A landscape with many valleys, sampled at points; each row gives a point and its height.
From any point a ball rolls to the lowest of the 2 points nearest to it. It stops when none of these is lower. Distance is the straight distance between rows; heights are no part of it.
<1362> (h 32.8): [-17  10  -8   4 -18  -3  -9   1   6  50   0  21  24 -14   8 -24   7   0
  16   9  -8  29 -29   5   5  49   9 -27 -24  -7 -22 -14 -44 -14 -15 -22
 -24]
<205> (h 32.0): [ 23 -21 -38 -41 -17   7  22 -47  -6 -50   7  -3  16 -19 -26  64  16  56
 -20  19  26  -8  24  25   9  -4  -7   9   1   2   0  12   1 -64  19  24
 -18]
<1174> (h 45.2): [ -8   3   5  -7  38 -11  -1 -21  15 -33 -10 -24  22  -4  -3  24  11  -8
   7  12  -9 -32   9  -8  19 -48   2  26  17   1  21   7  34   8  58  16
  28]
<618> (h 42.7): [-20  -6   4  37 -27  -3 -32 -10   0  40  13 -19   4  -7   4 -48 -23  10
 -47  45  13  16 -41   2 -10  25 -32  33 -14 -38 -23   0  12   0 -15  20
 -27]
<734> (h 22.7): [ 10  10  20  40 -21   1  -9  13  26  38 -43  -8  -9  32   5 -19   7 -38
  12 -30 -27 -13  36  -8   5  13   2 -17  -5   9  19 -15  -9  18 -14   6
  10]
<1329> (h 37.6): [ 10 -28  -2 -29  28  16  15 -23   1 -22   2  -3  35   3 -20   9  11  22
  -3   2   4  19 -29  14  11  15   3 -20  16  12 -11 -14 -12  15   5 -42
 -17]
<1024> (h 35.8): [ 12  16   2  15 -33  -4 -10 -23  -1  68   3 -13 -18 -18   6  -8  17   2
   1  12  13  18 -53  -9  28  27 -13  -3 -13 -11 -35  -9  -8 -32 -16  -3
 -18]
<622> (h 51.2): [ 36  28   2   1   0   0  29 -10  -2  19   0 -10   2 -15   6  35  32  13
  11 -26   7 -11 -31  17  18 -24 -20  10   9  62 -46 -18 -11  12   5 -27
 -15]
<806> (h 34.7): [ -4  -7 -19 -20 -12 -12   4 -48  -7 -23   9   4   7 -34 -25  34  -6  51
 -25  21  24   0   0  43   1 -24 -11  39   1  -1 -13   9 -37 -38  19  32
 -34]
<926> (h 52.2): [ 16  22  15  24   2  -1   7  -4  10  12  28  15 -30 -28 -10  22  12  19
  19 -29  23  -2 -41   8   7  -8   4   9  34  59 -66  -1 -16   6  -3 -35
  -3]
<1385> (h 27.5): [ 10   0  22 -30  11 -37  43  20 -28   5  -9  23 -12  -8  11 -12 -10 -52
 -22 -51 -60   8  37   4 -16  -2  60  -9  29  20  56   0  19  27  13  26
  45]
<531> (h 52.9): [ 17  -5  -9  -6 -25  38   5  45  16  24 -22  27  23  47  -2  -3  19  -7
  26   1   1 -13  17  16  -7  41 -39 -56 -38 -10  14   1   4   1 -25  18
 -27]
<341> (h 20.1): [ 32  -1   7  45 -18  13 -24  24  20  15  -8   0 -17   2 -16  18  13  -7
  10 -30  -3  -3 -41 -21   8 -12 -17  15  -6  11   1 -43 -26  32 -13   1
 -14]
<160> (h 47.8): [ 10  53 -10   7 -25  -7  24 -35 -42  -3  14 -24 -48 -18  16  27  -5   4
   1  -6  -4  47  24  51  17 -17 -11  53 -14  17 -11   8 -21 -32 -35 -13
  18]
<1167> (h 29.4): [-11 -20   8 -21  58  -3  -7  17 -10 -49   5  23  29  33  -5 -58 -12 -13
   7  13 -18  -9  10   5 -17  33  13 -34  32 -12  21  25  34  23  14 -18
  27]
<1094> (h 52.8): [ 38  18 -29 -27 -13  17  32   2 -23 -33  -7 -23  -7  19   2  45   0  39
  15 -13  16  -4   3  13  -3 -55 -30  31  -5  -1   9   6  -6   4 -22   3
 -16]
<600> (h 43.0): [-34 -20 -13  11 -34   0  -9 -28 -38  61  11 -29  35  -9  -4 -27  -7  21
 -14  35  44 -46 -51 -19  17   5 -30   7  20 -25 -21  11   0 -41  -4   5
 -18]
<515> (h 48.8): [  7 -10 -13  -8  18  14   3  -7 -10 -34  -8 -43  36   7  26  16 -14  -3
 -42  28 -13  14  28 -13   7 -23  -5  -2 -10 -11  35  -7  38  23   3 -22
  15]
<574> (h 44.9): [ 45  20  -5 -13  12   2  52  34 -29  -8  32 -16 -32  15   6  26 -20   0
  -7 -21  -2   7   4  -4  -8 -38  20   0 -15  23 -12 -21   4  50 -26 -44
  -1]
<136> (h 16.5): [ 20  44  -6  -8   6  13   6 -23  22  11 -39  -2  19 -12 -14  19  16  19
  38  18  -8 -20   6  -6   5  -6  -5   5  -8  -8 -32   9 -13 -27  25   2
  -5]
<497> (h 35.1): [ 23 -20  -6 -23  11  10  12 -51  11 -43   8   5  33 -13 -13  38  16  29
 -22  19  10  18 -11  31  20   8   6   6 -14  17   1  -6   8 -11  28 -15
  -8]
<219> (h 41.6): [-25 -26  -2  -9  -7  11  22 -32 -46  -8  46 -35 -23 -39  -2  24 -56  32
 -28  13  52  26 -37   5   8 -20  25  26  16  -4 -29  -1 -11 -15   1 -41
   7]
<717> (h 47.5): [ 19  18 -26 -18 -27 -11  31 -13 -27 -11  32  12 -57  25 -12   3  12  50
  15   0  16  -6 -17  11  21 -16 -17  15 -12   6 -18  32 -35 -27 -12   8
 -26]
<215> (h 42.9): [ 10  20  37 -14  20 -27  32  46   8 -16   5  31 -36  22 -10  11  15 -26
  44 -37 -29  -5  50   1 -22 -30  24   4  12  32  23   3 -30   4  36  19
  36]
<478> (h 44.0): [ 31  31 -17 -26 -15   7  46   9 -45  -9  31 -33 -55  -4  14  28 -24  22
 -12   4   7  17   6  -5  15 -33  23  19 -30  12 -11 -10 -12  11 -37 -35
  -5]
<27> (h 28.5): [ 27  -7 -41 -41 -31   0  10 -41   2  -1  -6   4 -12 -12 -24  41  27  65
  -3   9  21 -30  16  25  -2  21 -31  14   7 -14  25  16 -24 -91  -7  52
 -29]
<564> (h 46.5): [  6  -5 -15 -31 -17   1  27 -15 -31  19  23  -1 -36  25  -8 -21 -15  39
  19   5  37  -7 -37 -27  19 -10  -3  -1 -12 -24 -38  26 -37 -30  -2   0
 -27]
<1097> (h 20.6): [  9  11  -9  -9 -32  14   2  -2 -12  28 -34 -22  18  18 -18   0  19  33
  37  11   1 -16  -7  21   8 -24 -44  10   2 -16   2  -4 -27 -24 -10  46
 -39]
<720> (h 49.4): [-12  -6   9   7 -18 -15  24  -7  -9  35  30 -22 -61  23   6 -37 -17   4
  -7   1  12  36 -57  24  16   1  -4  22   9   4 -31 -22 -16   0 -56  16
 -37]
<1337> (h 53.3): [ -3 -13  -5  19  -8   0 -10   3   8  12  39  12 -15 -20 -12   8  -6   7
  -3 -27  32   5 -77  11   2  21  11  29  15  21 -64 -20 -30  17 -20 -19
 -17]
<774> (h 59.1): [-38 -17  11  45 -10 -16 -47 -19  14  32  -3 -28  38  -6  12 -22  12  -7
 -30  42   9 -26  -5 -12  24  22 -12   4  -1  14  -6  -9  -4  -7 -15 -28
 -16]
<654> (h 57.6): [-15 -11  20  42   7   6 -50 -17  12  12   2 -19  20  -7  23 -30  -5 -16
 -53  25  14 -10   0 -29   1  19  -6 -13  22  22  -9  14  45   7   1 -52
  15]
<1013> (h 47.0): [-17  22   7 -10  48 -26   5  -6 -47 -24  48 -12   8 -23  20   4 -10 -41
  19  -1  10   5 -10 -22   5 -24  42  14  31   7  21  13  47  -7  46 -29
  67]
<1102> (h 23.0): [-40 -13  21  -4  48   4 -33   6   8 -22   0  59   4 -34  21 -43  -8 -32
 -13  -8  -5 -16 -19  -9 -15  28   7 -22  41   7  16  32  57  30  34   8
  44]
<193> (h 29.1): [-32 -12  21  24  29 -12 -26  14  13  -1  17  36 -31 -33   9 -29 -15 -51
   0 -43  -5 -27 -26 -32 -11  12  32 -20  55  -7   4  13  66  28  10   0
  49]
<1059> (h 46.6): [  9  53  -6  16 -12 -20  30 -17  -9 -23  -6 -24 -14  -9  -1  41  10  -3
  13 -14 -12  21  57  28  12 -52  12  46  -2  34  10  -3 -24 -18 -15  -3
  34]
<1425> (h 44.5): [  8  33 -25  31  -4  10 -12 -11 -14   5  24 -13 -25 -16   3  13 -26   0
   5 -10  11  35 -30  -6  -1   1  -1  30 -17 -34 -47   6  18  -5  -8 -24
   0]
<210> (h 7.5): [ 17  30   7   4  31  -4  34  -7  23  10 -36  -8  25   0  13   5   2 -30
   6 -15 -45  15  45  11  -5  12  19 -11   1  17  27  -6  20   7  28   4
  36]
<139> (h 29.5): [-24  -1 -14  18 -24   8 -36   8   6  17   6  45 -15  13  21 -47  -8  -2
  10  -6  -9  23   0 -12  -9  53 -16 -35 -39 -29 -11  10 -27   2 -25  -9
 -17]
<466> (h 50.2): [  9  18  17  17  16  -2   5  16   3 -19  -4  11 -37  32 -13 -21  -4 -18
  33 -29  -5   9 -16 -26  -2 -11  11   7  14 -21 -22  17  19  28  14  12
   9]
<287> (h 55.7): [-35  -9 -30   6  -1 -33  10 -11 -40  77  36 -23  10 -25  -8 -16  -2   9
  -3  21   3  18 -58  31   4  15  10  39  -4  16 -28 -39 -42 -22 -52  -5
 -32]
<135> (h 55.6): [-11  -3  28  27  -8  24 -61   9  17  35 -22  12  26  -8  30 -34  21 -16
 -22   8  16 -25 -20 -37   1  26 -26 -34  30  26  -5  -3  28  17  23  -1
   8]
<565> (h 41.8): [-20 -45  14 -16   4   5  -2  28  28  -3 -22 -15  47  14 -11  -5  -4   0
 -28  43   0  -4  13  15 -12  27   7 -45   0  -9  -5 -34  -8   1 -24  11
 -59]
<94> (h 65.4): [ -2 -65 -23  -7 -27 -20  -2  -3   7  36  44  23  55 -11 -38  22  16  47
 -13  12  23 -39 -32  12   7  20 -10  21 -10   6 -14 -21 -55 -42  12  18
 -37]
<266> (h 46.4): [  3  14 -18   3  17 -11  -1 -47  12 -23 -17 -40  20 -18   7  54  13   6
 -15   1   1 -27   8  -3  27 -56  12  30   5  29   5 -17  23   7  21   0
  19]
<687> (h 47.6): [ -5 -12 -24  -4 -23  -2  -6 -17  -8   2  17   4   2  19  -6 -31 -13  37
  -3  29   2   2  12   0   2  10 -42  22 -32 -62   2  47 -10 -39  -7  10
 -10]
<517> (h 25.0): [ 18   2  18  18 -14  -4  20  10  -1 -11  15  31 -65  17   1   1  18 -20
  -1 -56  -8  29 -16   6  13  14  34 -20   8  37 -14 -12 -20  28 -41 -25
   2]
<1031> (h 40.6): [ 10 -46 -11 -30  10  19  -3   2  -1 -39   2  37  29  13   9 -10  15   3
   3  -9  -7  32  -1   2  -9  38 -22 -36   0 -11  15   7   7  11  15 -24
   7]
<232> (h 48.9): [  7  20 -16   7 -10  -1  -2 -70 -20  10  -8 -39  -8 -28   3  19  12  16
 -12   1  25  -3 -33  11  30 -20   0  16  25  15 -35   3  11 -32  -7 -14
  -6]
<649> (h 49.3): [ 16 -26  13 -29   8  29 -32  38  44 -22 -13  29 -18  36 -19  -8  36  13
  23  24  -2 -47  28 -19  -6  39 -34 -48 -25 -24  21  17   6 -21  14  16
   9]
<178> (h 46.1): [ 26  12   7 -37   0  -5  15  -5 -33 -65  21 -14 -30   0 -21  22  12  41
  -2  27  40 -25   1 -33  -1 -39  13  20   7 -16  -5  36   3  -9   6  10
   9]
<1345> (h 29.7): [ -3 -14  28 -32  37 -24  31  26 -11 -21 -18   7   2  10   1 -25 -15 -39
  -9 -26 -39  16  25  15 -17 -20  37 -12  47   7  33 -17  17  30  28  27
  13]
<229> (h 51.5): [-14  17  40  27  19   7  -1   7 -17 -20  -3 -31  -4   7   3 -35 -29 -29
   3  -6   8   9 -11 -18 -10 -28  -5  -6  43 -33 -19  26  69  28  28  18
  23]
<1140> (h 51.3): [ 19 -35  -9 -15 -32  43 -13  38  35   7   3  20   0  53 -24   2  15  22
  35  37  10 -33  32   2 -22  44 -47 -41 -54 -34   5  15  14 -43  -8  31
 -29]
<425> (h 24.5): [-27 -18 -10  -5  26  -4 -20 -17  46   6 -21  32  64  -5   3  19   3 -11
   4  25 -18  -6  19   9   0  21  21 -30 -28  17  -5 -30 -10   5  34 -12
 -16]
<503> (h 41.0): [  1  -6 -20 -36 -12  -5  -6  12  -3 -48  22  15 -15   3 -10  44  29  28
  29  15  11   5  52 -12 -10 -17 -16  14 -40 -25  15  22 -28 -40  16   3
  19]
<89> (h 39.4): [-14 -10 -13 -18  -7  14 -22  35  29 -44   2   5 -12   4 -23  54  12   0
  45  16 -13  -3  77   7 -22  -1  -8  -3 -47 -38  24   6  -9 -36   7  14
   7]
<510> (h 38.0): [ 12  43   0  21 -29  13  -9 -14   5  52 -21 -23 -11 -14  30 -10  18 -15
   6   8  -2  21  -7 -28  28  15 -22 -25  -4 -13 -15  -2   9 -22  -7 -11
   9]
<923> (h 10.0): [ -8 -10   1  22  15  -4 -17   0  11 -55  16  13   7  -1 -17  35  10 -10
  -3 -19 -10   9   6   8  -4 -23   7  36   5   5  13  -8 -22  29  21  -9
   1]
<612> (h 53.4): [-11   2  32  -5  22  25 -19  16 -11 -28 -14   4  19   6  16 -47 -23   2
 -35  24  22  -3 -16 -30 -23  12 -15 -21  20 -19  -6  41  66  23  32 -13
  12]
<511> (h 53.2): [  5 -10 -33 -46  -4   7  10  -5 -12 -30  -9 -15  36  11   0  47  -1  42
  22  -3  -4  -4  22  22  -8 -51 -30  19  -1  -7   7   1  -8 -17  12  12
 -28]
<327> (h 14.2): [-40  -3   4   4 -22  14 -35 -16   3   9   1   4  -6  -8  -5 -13 -14  19
  40  -5   5   8 -12 -14  -1 -29 -37  32  -9 -24 -32   5 -32 -15  41  16
   0]
<225> (h 50.5): [-22 -23  16  15 -23  -6 -11  11  -1  22   1 -14 -24  10  17 -43 -15 -30
 -20 -13   7  29 -40 -15  14  16  12 -22  20  -6 -23 -28 -19  27 -49  -7
 -23]
<310> (h 50.1): [ 18  37 -22  -3 -26  -9  16 -35 -48  55  10 -31  -9 -29  13  42  15  20
 -10 -11  19 -16 -40  28  25 -12  -8  24   8  50 -36 -21 -17 -33 -34 -20
 -19]
<226> (h 56.5): [ -8  -8 -18  39 -10 -18  -3  -3 -13  49  11 -28  14  16  -4 -26 -17 -11
  -4  16 -11   7 -20  21  10  15  -5  39 -28 -16   2 -17 -35  -1 -56  -5
 -29]
<775> (h 40.2): [ 24  40  12  12 -11  -1  15  -5   7  27 -17 -18 -24 -10  31  20  32 -30
  12 -33 -15  29  13 -31  19 -14  -1  -3   5  22   6 -19   1 -14   3 -22
  34]
<707> (h 51.8): [ -9  13  16  48 -36   0 -28  22   6  44  -4 -17 -29  15  17 -56 -16 -21
 -47  23   4   3 -15 -12  -2  36 -13 -13  -3  -8 -10 -11   8  13 -58  13
 -30]
<87> (h 26.9): [ -6   5  28  11  -8 -20  19   7 -24 -28  43   7 -74  19  -5  -3  -1  -7
   8 -24  10  31  -5  11  21 -14  27   2  27  26 -24   6 -23   9 -29 -40
   6]
<794> (h 60.5): [-12 -18  13  21 -18  -3 -52  -6  21  31 -22   2  61  -4  10  -9  15   3
 -51  60   7 -22  27  -8   4  38 -25 -24 -21  16  -2  -7  -3 -21   7 -12
 -18]
<117> (h 20.2): [  6  17   2   8  -1  21  -9  10  24   3 -37  29  17 -11  20  18   0 -27
 -20  -9 -20  33  72  13  -3  31   3 -46 -43  -9  52   1  13   4 -23  -2
  23]
<652> (h 49.7): [ -7 -22 -39   7 -25  -9 -19   4 -17  59  18   6  20  28  22 -45  -2  26
 -13  35   2  14  12  22 -18  37 -54  13 -53 -39  19  29 -15 -33 -23  34
 -25]
<1399> (h 9.9): [-45 -13   3  32  -8  12 -33 -30   5  12  -3 -36  28 -17  21 -10 -21  -1
   4   7  19   8 -21 -12  10 -35 -19  23  12  -5 -18  -6   8   5  32  -7
   3]
<1422> (h 25.7): [-15   9  -4  38 -12   5 -15  20  11  21 -16  40 -26  31  31 -58 -12 -32
  23 -37 -28   2  29 -20 -12  28  10 -48 -11  -4   6  11   8  17 -29 -14
  21]
<648> (h 44.7): [  4 -12   1  -3  15  14 -20   2   6  -4 -19 -13  24  30  -2 -30  10  15
  13  14   5 -37  -9 -18   4  12 -28 -15   8 -10  -8  20   4  -2   8 -15
  -6]
<345> (h 47.7): [ 12  51 -12  28  -8  -9  -9 -55   7   4 -19 -28 -16 -40 -12  56  20  26
   0  -1   9 -33  -3 -15  20 -31  11  45  11  23 -13  -3   0 -32   3   0
   6]
<371> (h 45.6): [ -9  20  -6 -25  26  -1   4 -17 -35 -17  22 -15  -6 -25  34  18   1  -8
  15  -7   7  19   4 -38  14 -32   4   2  21  13   6   7  21  -2  29 -49
  49]
<1187> (h 54.5): [-39 -26 -29  13  -8 -15 -12 -11   7  30  27  -6  30 -25  -8 -27  -5   1
  -7   4  24  27 -74  30   3  35  15  22  11  21 -50 -40 -55  -3 -21  -1
 -21]
<78> (h 64.1): [-24 -68 -34   7 -25  -8 -23  -8  -6  30  37  -6  79   3  -7 -13  -3  28
 -32  30  20 -20 -26  -5   7  33 -24  14 -14 -18   0 -15 -40 -28   0  -8
 -17]
<203> (h 16.3): [ 44  29   4  37 -30  25   0  30  34  35 -30  19 -22  -7 -14  29  10 -17
   1 -27  -9   7 -12  -1  -1  22  -3   0 -41  -2  24 -39  -8  31 -32  25
  -9]
<576> (h 47.4): [  8 -14  -5 -16   1   7  10   1 -33 -55  28 -27   6   9 -11  13 -16  14
 -20  24  13  15  -7  -5   2 -23   4  17 -13 -34  14   9   9  13   0 -18
  -1]
<1116> (h 25.6): [-10   0  10 -36  41  -4 -11  36  -6 -24 -24  49  19  28  20 -58 -15 -26
   8  -7 -39 -16  42   3 -35  16  -4 -42   9  -3  29  22  43  16   7   8
  18]
<748> (h 22.6): [ 23  -5   8  33 -15   3   7  19  10  22  -3  -1 -37  36  13  -6  12 -30
  17 -66  -5  -4 -40 -20   4 -11  -3  -7  28  26  -8 -36   7  38 -30 -14
   3]
<598> (h 19.8): [ 33  43  -9  29 -35  23  30  12  28  50 -32  -3 -29  27   4   3  -5 -19
  16 -21   3  20  18   6  11   8   0  -9 -45  -3  16  -9 -10  12 -36  12
  14]
<619> (h 5.4): [-15  -9  14  46  -4  -5 -21 -20  21 -15 -14 -22   7   0  -9  -6   2 -20
  -6  -8 -16  13  -1   5  11 -13  -5  30  17  -1  -5  -6 -10  18  17  -5
   4]
<908> (h 54.3): [  5  -2  -5  22 -28  15  15  57  28  36 -23  14  26  43 -20 -16 -14 -16
  15  10  -8  -6  20  36 -19  42   5 -37 -37 -14  13 -18 -17   6 -59  28
 -57]
<470> (h 45.7): [ 24  48  -2  10  10 -29  30 -18 -42 -43  12 -20 -14 -16 -18  42   0   6
  14  -1  -9 -25  43  23   1 -47  38  33  21  38 -15  16 -22  -8 -13 -31
  23]
<1225> (h 43.1): [ -5 -15   5 -38  25   0 -22   4  12 -55   7  20  13 -14 -17  36  30   4
  42  19   6 -27  28 -13  -6 -25  -9  14  -8  -7  28  11  -2 -20  63  13
  38]
<1368> (h 45.1): [ -1 -18 -23 -18 -37   3   7 -19 -33  49  17  -4  17  -2  -7 -14 -13  45
 -11   5  45 -32 -47 -40   9   4 -22   5  -2 -33 -17  13 -39 -42   4  23
 -32]
<1170> (h 46.7): [ -9 -31  30   2   5  13 -47  30  39   4 -38   3  17  28 -23 -43  17   9
   9  40   1 -39   9 -18  -5  29 -30 -26   4  -9 -10   6 -15  -9  -3  11
 -12]
<1223> (h 37.9): [-23   1  15   6  29   0  -1 -10  -9  -2  10  16   2 -46   0   6 -32 -15
 -34 -11  -4  48 -17  -9  -4   8  62 -13   2  14 -17 -21   0  36  15 -36
  11]
<165> (h 43.4): [  5  -4  -1 -43  29  19   0  -4 -12 -14  10  26  13   0  25  -4  16   2
   5  -9  -5  18  -9 -37  -7  12  -3 -25   5  -5   7  23  12  10  40 -32
  28]
<1180> (h 45.0): [ 26  36  10 -24  20 -29  27  11 -36 -48  10 -19 -27  14 -33  30  10  14
  30  15   1 -24  39  -1 -11 -44  33  15   8   5  -1  23  -8  -8  -4  -3
  16]
<351> (h 52.1): [ 10 -17 -34 -29  -3  11 -10   8   4  -3  -7 -23  45   5   5  43  15  16
   6   8  -6 -31  21 -14  -2 -37 -40   0 -34 -13  30  -9  -2 -12  11   4
 -18]
<593> (h 48.5): [  1  18  -8  16 -29  -7  26 -18 -16   3  11 -23 -70  46   3 -29  -7  16
  19  -2   2  31 -30  23  22 -23  -9  24  -1 -13  -5  19 -12  -4 -34  30
 -32]
<1107> (h 40.0): [-27 -30   2 -15   6  13   6 -11 -22   2  26 -25  -1 -20  -9 -12 -51  13
 -32  24  12  39 -24  -7  14  17  36  -1   7 -11 -25 -16 -17  11 -10 -43
 -11]
<1161> (h 36.0): [-12 -17  19  17  32  -5   9 -11   0  14  -9 -19  -3 -19   4 -14 -33 -46
 -21 -36 -32  19  -7  -5  -1   1  58 -14  41  18 -12 -24  25  34   7 -19
  20]
<1323> (h 42.8): [  1  14  -7 -35  -8  10  36 -20 -50 -10  21 -42 -14 -31  -7  35 -43  38
 -33   7  34 -11 -17   1   7 -54  16  16  14  12 -25 -10  -5   9 -12 -28
 -20]
<76> (h 40.1): [ 18 -10  12  29  16  -5  -4  36  29 -10 -15  10 -11   6 -13 -10  -8 -30
 -39 -16 -26 -26  13 -30 -13  24  39 -28  -3 -13  27   2  23  54 -38  -3
   3]
<1073> (h 28.7): [-46 -65 -15  -6  21   3 -19 -24  41 -27   9  21  63   3   5   3 -24   8
 -11   7  20   9 -21  16   0   5  10 -21  -3  15 -10 -29  -6  39  43  -1
 -18]
<1254> (h 14.6): [ -1  -5  12   7  -2   6  -2  31  28 -31 -12  14  -8  11 -16  34   5 -18
  -6 -17 -26  20  34  20 -14  -6   2   5 -21  -8  31 -21 -10  17 -14  11
  -7]
<644> (h 49.5): [  0   6  12   8  -9  11  25  -4 -11 -12   2 -11 -44  47  10 -38   4  -3
  37 -15  14  27 -32 -10  14 -26 -20 -10  20 -10 -23  14  17  13   3  14
 -17]
<167> (h 19.0): [  6   7  -5  -1  -9  25  10  39  48 -17 -14  29   4  -1  -1  44   5 -36
  17 -32  -8  16  74  24 -17  10   3 -26 -46 -18  51   2  11  11 -21  20
  17]
<867> (h 32.2): [-16  25  23 -27  42  -2  15  30 -19 -37  -7  15  15 -15  10  -4 -20 -39
   8   9 -23  12  22 -17 -27 -22  30   0  14 -14  15  -1  27  22  50  32
  22]
<448> (h 29.3): [-27  -4  20 -11  56 -10 -14 -17  13 -32   2  31  16 -25   9 -12  10 -30
  -6   1   5   7 -26  10  14  18  25  -3  39  21  19  14  42  17  68   0
  43]
<206> (h 43.9): [ 17  37  18 -19  21 -28  17  44 -10 -39  23  30 -32  12 -14  31  15  10
  62 -13  -7 -27  46  -6 -21 -43   8  17  -3  18  -3  16 -27   9  34   6
  20]
<845> (h 55.4): [  9  -3 -20  40 -28  -5   8  42  20  53   0  -6  -1  47 -15 -19  -2 -14
   7   2   4  13 -23  44  -1  35  -6   4 -44  -4  23 -21 -19  19 -75  24
 -31]
<819> (h 36.7): [ -9 -20  19 -17  36 -17 -16  22  41 -12 -18  55   2 -36 -14  -7  13 -32
 -22  -3 -42 -48  23 -13 -15  34  39 -36   7  -3  40   0  11  31 -14  11
   2]
<498> (h 53.6): [-19  -2  23  34 -44   8 -54  26  -3  41 -19  26  15  -3  32 -48  -4  -7
 -49   1  13 -10 -19 -42 -14  29 -28 -44  12  23 -15 -12  25  28 -30  -5
 -19]
<1014> (h 49.2): [ -1  30 -38 -14 -15 -19   8 -43 -32  49   7 -15 -17 -32  11  22   2  30
 -11   6   0  17   5  35   2  -3 -15  46 -35   3  23   0 -26 -46 -42   1
 -10]
<200> (h 36.1): [ 27  27  40  -3  29 -25  56  -3 -32 -16   9 -20 -26  -8  -2   0  19 -20
  21 -29  -2  32  -1  14   3 -29  23   8  63  41 -18   0  21   3  34  -1
  38]
<1364> (h 20.5): [  6 -10  -8 -29  19 -21   6  43   7  -4 -13  63  -3   9  13 -35 -11 -49
  14 -45 -69 -42  53  25 -34  19   9 -33   4   5  72  28  33  12  -4  34
  35]
<23> (h 52.0): [ 51  34  -5 -18   4   6  45   1 -13 -13 -29 -22   2   2 -11  35  15  33
  26 -16   1 -31   2  19   4 -47  -8  11  20  39 -11  -2  -2   2  -3   4
 -20]
<29> (h 62.4): [ -8 -44  -8  14 -25   3 -49  18  11  21  14   6  47   8  10 -10   4  19
 -38  36  17 -30   2 -43 -11  38 -35 -10 -26 -28   0  15 -28 -13   7 -13
 -15]
<955> (h 40.4): [ -9 -29 -11  14  -9  -8  -3 -48 -23  54  26 -28   4 -21 -11 -28 -23  21
 -38  30  31   8 -62  10  -1   9 -12  38   2 -35 -31   7  12 -26 -24  25
 -27]
<1275> (h 50.4): [ -1 -17   8 -21   9   7 -21  14  20 -28  -8 -29  29  11  29  14  24  -6
 -20  32  -9 -24  51 -25   3 -18 -30 -15  -8 -14  44   5  24   3  10 -10
   7]
<473> (h 24.9): [ 19   6   7  -6   1 -16  39  34 -12 -11 -17  27 -22  23  14  -5  -2 -60
  -4 -40 -36   2  62  -2 -24   5  35 -24  -6   7  84  19  26  26 -17  35
  55]
<126> (h 12.6): [ 18  46   3 -14   4   6  17 -10  35  -4 -51  -9  10 -20   9  14  28   7
  43  16 -20   7  47  -8   7 -14   4   6 -14  12   7  -5   6 -23  36  25
  34]
<516> (h 33.5): [ 18  22  32 -19  53 -21  26  -4  -3 -25   1  25  -1 -14   6 -13  25 -36
  24 -21 -21  28 -17  16   2  12  29  -9  52  35  11  13  30   8  62   5
  42]
<411> (h 35.0): [-17  11  32  -6  18  -1 -26  48   5 -42 -15  44  -7 -11  -5  -8 -16 -33
   0   8 -38 -15  47 -13 -40  -7  14 -17 -21 -32  38   9  23  22  28  53
  23]
<395> (h 20.4): [-10  -3  -8  -8  16  -1 -10 -23  40  -4 -26  15  33 -23 -22  42  12  17
  24  28 -15  -9  37  23  10   2  12   6 -32  -5 -19   0 -18 -28  31  -6
 -19]
<533> (h 41.5): [ 19  35  11 -12  11 -21  28  25  15  20  -1   0 -41 -10  23  16  29 -21
  28 -40 -33  15  44 -30   0 -31   7   2  18  40  22  -4  -4   1  29  -1
  54]
<211> (h 42.2): [ 17 -16   3  17   7  12 -25  30   7 -15  -8   7  -7  42  -5 -39  -4 -10
 -31   6  -1 -22   1 -28 -10  31  -4 -24  -4  -8  14  11  26  35 -27  -8
 -18]
<1263> (h 37.7): [ -8 -21 -10  -8  -8  -4  10 -52   1  14  11 -13  26 -33 -15  -1 -24  42
 -48  36  27   9 -42  25  16  11   4  28  -4  -5 -18  -9 -23 -23   2   5
 -36]
<246> (h 24.6): [ 10  -2 -45 -35 -24   2  -7 -38 -31  12 -23 -15  19   2 -11   5   7  57
   2   5  12 -29  -4  36  -6  -2 -46  20  -7 -30  17  25 -18 -63  -6  41
 -36]
<1270> (h 39.6): [ 16 -30  -2 -16   7  13  16   8  10 -23  -6 -13  11  34 -34  -1   2   9
  -3   7  -8   9 -10  32  -6  26   4 -19   1 -17  -7 -13  -9  17 -40 -17
 -36]
<1294> (h 34.0): [-30 -36  10  30  35   2   7  -4  19 -13   1 -28   0 -13   1 -30 -27 -20
  -6 -23  28  13 -55  16  -6   1  44  -3  65  24 -25 -17  35  41  -2 -31
  20]
<364> (h 33.0): [-20   0  33  10  23 -13 -15   8  15   2 -22  38 -29 -20  -7 -35   5 -52
   0 -31 -40 -21  21 -19  -6  11  45 -19  31   2  17   8   6  20  10  14
  30]
<1099> (h 17.6): [-15   3  21  -1 -32  15 -23  -4   5  29 -25   1  -6  -3  -6  -8  17   9
  52   0   2   6 -23  -6  20 -18 -45   9   8   6  -5 -25 -41 -19  19  28
 -19]
<65> (h 37.4): [ -2 -10  26 -15   5  12 -21  60  31 -62 -11  22 -22  18 -22  35  19 -22
  27  20 -28 -19  71  -9 -36   8  -6 -17 -23 -32  46  -5  27  -7  22  40
  19]
<996> (h 46.0): [ 19  27 -25   8 -24   5   3 -24 -11   1  21   0 -21  -6   0  -2 -10  26
  -6  10   5  36 -12  -1   3  12 -25  30 -41 -44 -22  28  -8 -32  -1   5
   5]
<75> (h 13.6): [  6   9   0   0  17  -8   6  11  29  21 -46  31  30 -17  21 -10 -13 -35
 -30 -22 -51 -15  66  11 -30  20  23 -37 -14  24  58  -5  41  26   6  16
  22]
<1079> (h 31.8): [-60 -39   3  13  42   6  -3 -15  30 -18 -13 -15  41  -5  15 -20 -36  -3
   0  -4  34   0 -44  16  -5  -5  29   7  30  21 -11 -11  25  51  38  -4
   0]
<548> (h 43.2): [ -7   6 -11   9  -1   3  13   5 -36 -16  59  -4 -35 -18   1  28 -32  18
   6 -18  43  18 -40 -20 -12 -41  18  25   2 -20 -55  21   9   2  11 -29
  -1]

For each start below, name the point where the ball stops.
<232> => <1364>
<1425> => <210>
<478> => <210>
<845> => <1102>
<1079> => <210>
<600> => <619>
<165> => <619>
